A landscape with many valleys, sampled at points; each row gives a point and its height.
A ball rolls from a point to the lowest of its 5 nearest points, and stops where none of them is lower. Distance is the straight distance between rows; heights are no part of it.
(84): [127 125 121 147  94 100 140 127 180]  height 28.2
(449): [114 115 142  86 147 173 121 159 111]  height 37.6
(116): [109  37 131 120 199 125 144 120 151]  height 78.6
(872): [147 174 114 177  92  64 115  54 125]  height 56.9
(462): [147 181 111 161  98 109 121 108 104]  height 31.4
(559): [117  68 143 114 149 118 135 131 177]  height 34.0
(537): [112 121 145  79 152 186 118 163  95]  height 39.2
(809): [100  75 148  93 200 186 137 148  77]  height 82.3
(724): [124 133 132 100 124 160 123 157 122]  height 35.0
(992): [122 136 133  96 129 166 118 162 113]  height 35.8
(381): [111  66 147  99 171 143 135 134 140]  height 36.9
(419): [122 106 132 135 106 102 141 128 194]  height 23.8
(1035): [108  97 149  84 161 172 127 152 114]  height 39.9
(10): [124 132 129 119 113 135 129 149 147]  height 25.5
(539): [126 126 129 124 109 127 132 144 156]  height 16.0
(670): [142 165 107 181  86  60 121  55 145]  height 74.7
(873): [128 152 129  95 127 175 115 168  97]  height 32.6
(58): [132 143 106 177  82  79 138  94 169]  height 60.0
(365): [138 160 106 169  90  93 129  99 140]  height 66.1
(949): [135 159 121 117 113 154 120 158 110]  height 33.7
(129): [106 108 150  76 163 188 121 160  91]  height 48.0
(523): [101  65 142  97 209 186 145 148  76]  height 70.7
(405): [110  27 126 126 198 107 146 113 167]  height 80.9
(30): [141 173 118 118 113 158 115 159  93]  height 8.7
(884): [114  78 146 101 158 134 131 138 152]  height 26.2
(436): [135 155 105 179  79  74 132  81 157]  height 61.2
(936): [125 135 131 109 120 153 122 156 129]  height 37.8
(1018): [114  69 146 109 157 125 134 133 169]  height 31.9
(345): [134 150 108 170  84  87 136 103 157]  height 58.9
(1049): [147 182 112 170  98  87 117  80 106]  height 39.7
(112): [135 151 108 161  87  99 135 111 152]  height 52.7
(979): [107  56 142 106 191 151 141 133 123]  height 56.5
(579): [118 123 136 100 126 151 125 153 136]  height 27.2
(45): [160 208 129 156 114 113 111  99  58]  height 46.7
(181): [121 111 137 112 126 136 129 146 156]  height 15.8
(760): [125 125 117 158  90  89 141 117 188]  height 34.7
(302): [121  70 143 117 139 107 140 128 188]  height 35.7
(951): [103  57 138 105 208 173 145 141  93]  height 52.9
(360): [119  52 142 119 156 100 141 121 193]  height 54.1
(865): [124 111 129 132 108 109 137 133 181]  height 17.3
(445): [152 182 120 172  98  71 112  60 107]  height 11.2
(421): [134 157 116 135  99 131 129 140 129]  height 46.2
(382): [142 178 115 130 110 149 118 151  94]  height 30.8
(75): [153 188 116 167 102  94 116  85  94]  height 39.8
(717): [151 192 114 142 109 140 116 138  74]  height 47.1
(550): [138 156 111 149  96 116 130 126 140]  height 69.3
(351): [131 147 122 122 110 142 124 149 128]  height 46.0
(235): [119 138 138  84 135 179 114 165 100]  height 34.6
(846): [116  56 143 113 162 113 139 125 180]  height 48.7
(59): [111  63 145 107 167 128 136 131 157]  height 36.8
(201): [148 177 113 175  92  70 116  61 122]  height 45.4
(789): [114  36 136 121 183 103 142 114 177]  height 74.0
(327): [117  99 144 103 138 143 130 146 152]  height 19.9
(335): [101  74 149  89 194 184 136 147  87]  height 78.4
(122): [126 124 123 139 100 108 137 130 175]  height 25.1
(877): [149 188 118 165 100  86 116  77  96]  height 34.9
(430): [114  88 145 101 145 138 128 140 151]  height 22.5
(791): [103  65 146  96 197 171 140 141  99]  height 51.6
(848): [118  85 143 106 143 126 134 137 167]  height 25.9
(875): [108  57 145 105 182 139 140 131 143]  height 49.7
(341): [161 215 135 149 120 119 108 105  42]  height 53.7
(1008): [121  91 139 117 127 117 135 135 177]  height 26.0
(863): [139 168 112 140 101 129 125 136 116]  height 31.1
(629): [143 175 111 153  99 122 125 125 110]  height 14.2
(681): [137 158 106 174  86  79 131  87 151]  height 61.1
(870): [144 178 112 140 106 137 120 138  97]  height 32.3
(224): [148 187 113 152 105 127 118 127  86]  height 33.8
(621): [130 138 120 141  99 116 132 132 157]  height 41.5
(942): [114  97 147  92 149 156 125 151 129]  height 31.0
(793): [139 176 121 112 118 168 113 164  85]  height 23.6
(118): [121  95 137 124 121 109 140 134 187]  height 23.4
(725): [143 177 112 161  98 113 123 112 110]  height 31.5
(852): [158 204 121 141 114 143 112 134  56]  height 63.9
(409): [111  46 141 115 177 120 139 121 166]  height 58.4
(688): [145 184 115 123 112 159 114 156  80]  height 33.6
(918): [157 201 124 159 109 104 114  92  71]  height 46.8
(20): [149 187 112 156 101 117 120 113  90]  height 29.0
(22): [121  82 139 124 126 101 143 128 198]  height 29.1
(891): [156 199 117 152 112 121 115 114  69]  height 37.9
(584): [129 136 116 154  91  97 138 119 172]  height 35.6
(890): [132 149 114 150  93 111 135 125 150]  height 60.4
(876): [122 112 139 104 127 141 129 149 144]  height 20.0
(803): [115 119 145  82 147 179 120 162 104]  height 37.5
(111): [122 118 132 122 112 121 132 142 165]  height 9.0
(101): [142 168 108 169  90  91 126  93 127]  height 63.0
(750): [103  61 143 100 197 162 142 140 109]  height 18.5
(864): [140 166 109 162  93 105 127 111 128]  height 61.4
(748): [137 162 116 131 105 140 124 145 116]  height 42.5
(142): [111 103 146  89 150 161 126 152 125]  height 33.1
(354): [159 210 125 151 117 127 111 116  51]  height 48.5
(99): [113  85 146  99 155 146 130 144 143]  height 25.3
(540): [106  45 137 115 200 138 145 128 131]  height 74.2
(674): [143 163 106 173  88  83 127  85 134]  height 66.2
(457): [108  83 148  90 171 163 130 146 118]  height 44.3
(685): [153 196 114 135 113 151 112 146  68]  height 59.9

Two balls start at each pair of points below. Name the first point that both come to, or write -.
(852), (341): (629)
(345), (760): (865)
(142), (1018): (327)
(918), (354): (20)

Call two points neighbours if one is among the 5 nearest of the other. Go from one point of each pair to the other, from neighbour to neighbour, staying as low as possible. Name the highest point that can't be avoided.
(750), (629): (457)
(629), (111): (724)
(111), (445): (75)
(629), (30): (870)
